Points, in no order, along strands that fork and pass close to each other.
Two points are linked if the straight distance between their rows is under 71.4. Some points are linked to none.
Ruz: [ 11  -6  -9  28  -8 -15 -32 -39 -13  -2  -4 -24  -3  -9 -31  46   3 -22
 -17   4  20 -27 -16]
tem: [ 17 -19 -11 -51  37 -44   4  28 -19  37  14  24 -15   0  58 -17 -12  27
 -32 -14 -45 -15  18]
sofop: [-14 -17   2  21   3 -25 -26 -35 -19 -10 -24   2 -15   8   5  51   0 -32
 -28 -29  -6 -34  -3]
vasu: [-84   1  23   0  -9  35  26  -2 -14 -59 -29  40  40   7  42 -17   3 -16
  19   6  -3  37  -7]
Gom: [ 38 -21 -11 -41  29 -36  -7  27 -13  36  -3  12  -6 -12  77 -36   0  16
 -39   2 -46  -1  10]
dovu: [ 32 -15 -12  26  -7 -26 -32 -39  -3  -1  -2 -32 -10   3 -42  30  18 -19
  -9 -10  10 -27 -13]
guzu: [-10  33  28  -2  -8  39  36  27  19 -13  24  13  25  -1  23 -50 -28  23
  29  24 -16  51  22]
kikil: [ 59 -26 -34  21 -13  -8 -25  -9   1  28  15 -50 -23   4 -67 -12  54  -3
  -2   1   9 -29  -1]
Ruri: [ 19   5 -13 -27  26 -16   4  38  13  47  33   0 -16   4   7 -25   5  42
 -20   1 -27   2  15]
fur: [-64  -3   6 -21  21  -5   4   4 -21  -1 -16  34  13  -8  49  18 -24 -13
 -12 -18 -20 -11  25]
tilo: [ 65 -21  -3  29   1   2 -36  -4  10  -3  -6 -49  -5  17 -12 -27  65 -28
 -12   5 -30   6 -13]
Dafa: [ 23  24  -1 -51  12  -6  20  29  16  36  11   7  -9 -13  21  -9 -42  41
  -6  14  14  -8  38]
kebuv: [ -1  -6  20  13 -17  24  -3  -5  27 -57 -24 -24  41  27   5 -46  57 -27
  18  12 -13  48 -57]
Muza: [  5  -6   9  17  -9 -27 -13 -17  10 -22  -7 -32 -11  34 -38   9  36 -29
  10 -36 -11  -5 -21]
Toba: [ 43   5 -54 -25  -7   9   9  31  16  73  39  -9 -26 -28 -55 -15  13  50
   9   9  38 -20  24]
zuga: [  2  11   2 -10  25  -3  14  48  11  43  52   3  -6  14  -3 -42   1  45
 -11  -6 -42   9  12]
relu: [  4   3  -1  23   4 -17 -10  -1  18  -1  13 -25  -8  28 -39 -17  39 -13
   7 -27 -14   9  -9]
suk: [-31  33  15   8 -10  40  29  -1  10 -21  -4  16   4 -13  -1   3 -31   5
  39  15  27  35   6]
Dak: [ 60 -28 -23  -1  24 -42 -23  18  -9  30  -5   5 -39   5  43 -24  33   3
 -41 -14 -49 -16   2]
vati: [ 39 -31  23 -65  18 -17  37  69 -17  57  46   8   0  22  43 -58 -36  57
 -27   7 -33 -11  25]
Bup: [ -4  25 -10 -30  -8  -1  26  -2  21  33  28  23 -25 -27 -24  34 -46  42
  30  -8  38 -15  38]
Mafu: [-25 -10  15  26 -10 -27 -21 -24   1 -26 -21 -18  -7  31 -20  22  23 -37
   3 -38  -7  -1 -22]
melu: [ -8  21   9 -56   0   0  23  13   3  17 -14  25  -8 -18  36  33 -62  20
 -14   8  22 -25  46]
Pilan: [-21  10  27  25 -21  18   5  -2  33 -57 -13 -18  22  30 -17 -31  43 -19
  39   0   8  45 -62]
Rafil: [ 20  30   1 -61   0  -3  27  19  17  28  13  17 -16 -17  17  15 -60  37
  -2  14  33 -18  45]
fal: [ 32 -17  12 -78  19 -40  46  53  -2  45  39  24 -13  10  47 -33 -43  57
 -22  -8 -27 -29  26]
zigin: [-26 -20   0  -8  15  -6 -18  -7 -22 -27 -24  11  37 -13  65 -24  13 -29
 -15   2 -42  22   2]
zof: [ 10 -13   0  40 -11 -13 -27 -53 -22  -5  -8 -15   4 -19 -15  58 -20 -28
 -30  22  32 -41 -21]
bomis: [  9 -13  -5 -67  32 -46  20  36  -9  32  21  36 -16   1  52  -9 -34  44
 -22 -25 -36 -30  25]
palil: [  9 -23  -5  15   5 -46 -31 -22 -17 -12 -18  -7 -24  14  -4  27  23 -26
 -15 -48 -32 -24  -2]
Benim: [-43   7  17  17 -15  31   7 -16   2 -66 -40   4  27   9   4   3  16 -28
  13  17  14  35 -44]
Rizi: [ -2  28  -7  -3 -24  35  25 -10  -3   7   9  22   2 -49 -23  40 -69  21
  43  36  66 -17  31]
fini: [ 20 -24  -4  12  15 -38 -33 -11 -16 -11 -10   2 -14  13  25  -9  32 -26
 -18 -38 -53 -13  -3]
Nava: [-23  12   2  -4  11   2 -10   1  -4 -13 -22   3  12 -12  22  17 -10 -14
 -15   3  -2  16   3]
Rom: [-38  18   7  23 -11  38  15 -34 -22  -5 -18  21   7 -21 -12  59 -48  -8
  -2  31  56 -21  -1]
foluf: [-27  24   3  14 -15  40  22 -26 -14   3  -1  26  12 -33 -17  47 -64   6
  22  34  67 -21  12]
veg: [-24  20  20  25  -9  16  13   5  28 -34   4 -14  13  23 -26 -26  28 -13
  41  -6  12  40 -38]
demeb: [ 16  19  13 -49   8   0  23  37  17  22  10   5   2  -6  38 -32 -46  36
 -13  20  -4   9  41]
rut: [-24  13  -7  35 -25  23  11 -21  -5  -6  13   1   6 -26 -57  34 -30 -10
  48   8  68 -13 -19]
zufi: [ 60 -24 -11  24   7 -16 -31   5   5  11   3 -35 -26  27 -12 -24  67 -13
 -19 -12 -42  -5   0]
nik: [-18  -9   5  35  -6   5 -16 -50 -29 -19 -33   0  11  -5   6  62 -15 -39
 -30  23  26 -27 -21]
tonin: [-27 -18  20  23  -9 -16 -19 -26  -6 -38 -36 -13   6  26  13  14  22 -46
  -5 -32 -14  -4 -23]
veve: [  2 -14  21  18 -16  13 -18 -21  10 -65 -41 -22  33  21   6 -15  44 -40
   2  11  -7  29 -52]
liku: [ 47 -15  -6  33 -21 -24 -30 -36  -6  -9  -2 -51   1  13 -59  13  34 -28
   5  -4  11 -20 -21]
fotab: [  2 -17  -5   1  21 -29 -24   5   1  -1   5  -5  -7  10  18 -20  31 -13
 -14 -26 -49  -1  -6]
raz: [ 58 -21   6  30 -10   3 -30 -23   6 -21 -19 -53   9  30 -27 -20  63 -42
   5   0 -11  11 -25]
diti: [ 63 -33 -13  19  21 -33 -28   9 -10  16   2 -13 -41  24  15 -30  50 -10
 -29 -22 -62 -15   5]
Kib: [-56  12  11  23  -9  36  12 -23 -24 -15 -32  19  13   3   2  57 -36 -19
  -8  18  40 -13  -6]
Rosan: [-16  -9  16  23 -18  20 -12 -29  -7 -67 -50  -7  30  12  11   4  27 -44
   0  18   1  26 -43]
Komi: [ 27  11 -42 -13  -1   0   5  16  16  45  40  -3 -20 -22 -57   5   1  40
  12  -2  27 -10  14]
zoger: [-24   5  -9  31 -19  -1   2 -30  -6   1  13   3   0 -20 -58  46 -25  -1
  18  -6  52 -29 -14]
Bobuz: [ 43  -7 -29  17   6   1 -24   0  11  22  13 -37  -6   1 -45 -13  38  -3
  -8   6   3   0  -5]
dova: [ 53 -23 -16 -16  27 -34 -25  15 -14  32  -6  -1 -18  -8  62 -27  22   5
 -40  -5 -41   2   5]
dab: [-79  12  23  -7 -10  41  31  -1 -16 -37 -30  42  27  -1  46   0 -28 -16
   9  10   5  23  21]
fitun: [-10  24   6 -16  -7  32   7  -9  -9  -9 -32  15  11 -24  22  38 -52   2
 -14  42  34  -2  21]
bedu: [-20  26  -6  29 -22  43  20 -18  -3 -16   7  11   4 -35 -43  22 -39   3
  62  24  61   8  -8]
Tid: [-66   0  24   9  -9  27  15  -2  -3 -61 -32  24  32  15  26 -11  11 -25
  14   5   0  38 -28]
ren: [ -3  23  44   1 -15  43  44  41  18   2  52  14  15   7  24 -57 -51  43
  33  15 -30  38  42]
muf: [-32  27  12  25 -21  43  17 -11   1 -29 -16   8  10 -18 -21  12 -26  -4
  38  23  46  28 -17]
Rezor: [ 31   0 -32 -27  21 -26   2  23  15  48  31   3 -33  -2 -18  -6  19  44
 -27  -3 -19 -11  12]
Nuf: [-33   4   4 -41  26 -21   0  15 -13  11 -11  34  -1 -16  52  13 -29  12
 -18 -18 -20 -19  26]
Ran: [ 62 -32 -59  -6  -9 -11 -19   2   5  50  25 -30 -32  -4 -74 -12  45  29
  -9   6  14 -33   6]
beni: [ 58 -15  11  41 -26 -11 -30 -35   0 -18 -14 -59  17  18 -52   2  47 -43
  13   6  19  -6 -30]
Tedu: [-25  33  20   0  -1  36  22  17  18 -17   7  10  21  -5   9 -27 -18  10
  26  19  -3  45   6]
kopuf: [ 66 -30 -60 -23   0 -27 -14   5   5  56  22  -9 -50  -4 -49   2  34  38
 -29  -3   5 -39   1]
nedil: [-49  20  21  38 -27  47  26 -22 -12 -45 -24  17   2  -1 -24  17 -18 -14
  45  20  61  22 -46]
Panuf: [  7  23 -20 -14   3   0   9  10  15  33  28   2 -11 -26 -30  16 -17  34
  11   3  25  -7  16]
pab: [-21  19  19  25   1  11  15  24  27  -6  31 -11   8  25 -31 -41  34   1
  33 -18 -13  40 -27]
pumut: [-17 -32  11  18   2 -19 -30 -19 -16 -39 -28  -6  20  15  43 -15  37 -50
   1 -27 -36  12 -18]
duvuf: [-23   1  -3 -16  11  -4 -12   6  -9 -10 -19   9  23 -13  52  -9  -4 -12
 -16   5 -27  20   5]
bod: [ 18   8 -19   7  11  -8 -12   9  18  22  19 -18 -12   2 -33  -2  24   6
  -8  -8  -2   9   1]
sosiv: [-31   4  14 -60  11  -5  17  21 -12   8 -22  32   3 -11  64  16 -58  12
 -21   0   4 -29  49]
Sib: [-76   3  12 -19   9  21  13  -2 -24 -14 -26  42  22   1  52   5 -29 -16
  -6 -14 -11   6  27]
Fufe: [-32   6   5  14   3   7 -11 -27 -19 -15 -29   6  10  -8  13  46 -19 -26
 -18  10  15  -8  -8]
bupak: [ -4  33  -2 -17 -16  20  25  -2  15  20  21  20 -14 -35 -19  37 -65  31
  38  14  53 -16  42]
gimeg: [ -7   6  19  10  14  16  18  47  15  32  63   4   5  20 -16 -51   8  40
   7 -12 -43  30   6]
leno: [-17  17  21  25   2  23  28  35  27  17  55 -12   6  26 -32 -48  27  22
  32 -11 -19  40 -12]
penod: [ 49 -17 -47 -32  12 -34  -7  14  10  45  18   5 -54   6 -30   4  23  52
 -31 -13 -16 -30  11]
zudu: [-14 -38   4   2   5 -10 -24 -14 -12 -42 -24  10  42  -4  60 -29  37 -48
  -8  -6 -43  18 -13]
Guba: [ -8  13 -17  15  -7  -7 -14 -23   2   3   4  -9  -5 -19 -46  36 -11  -8
   5  -4  30  -9  -8]

A fork is a point with three links. Follow the links from the first point to the second and name the forks in between, in order.
Ruz; duvuf: Fufe
Toba; zoger: Fufe, Ruz
Dak; rut: Ruz
nedil; Fufe: muf, Ruz
zoger; Tedu: muf
zof; guzu: Ruz, muf

Follow the links from the first point to the second, and from the first to the third. Name the last point that the two ways share.
Fufe; zoger; raz: Ruz
diti; Fufe; nedil: Ruz
duvuf; Rizi; rut: Fufe
raz; tonin; Panuf: Fufe

A fork is a point with three links, a tip a point with one. Leave the first point through the second and follow the links. Name the first fork or tip that comes.
Rom; foluf: Toba
kebuv; veve: demeb
Gom; dova: Ruz
diti; Dak: vati
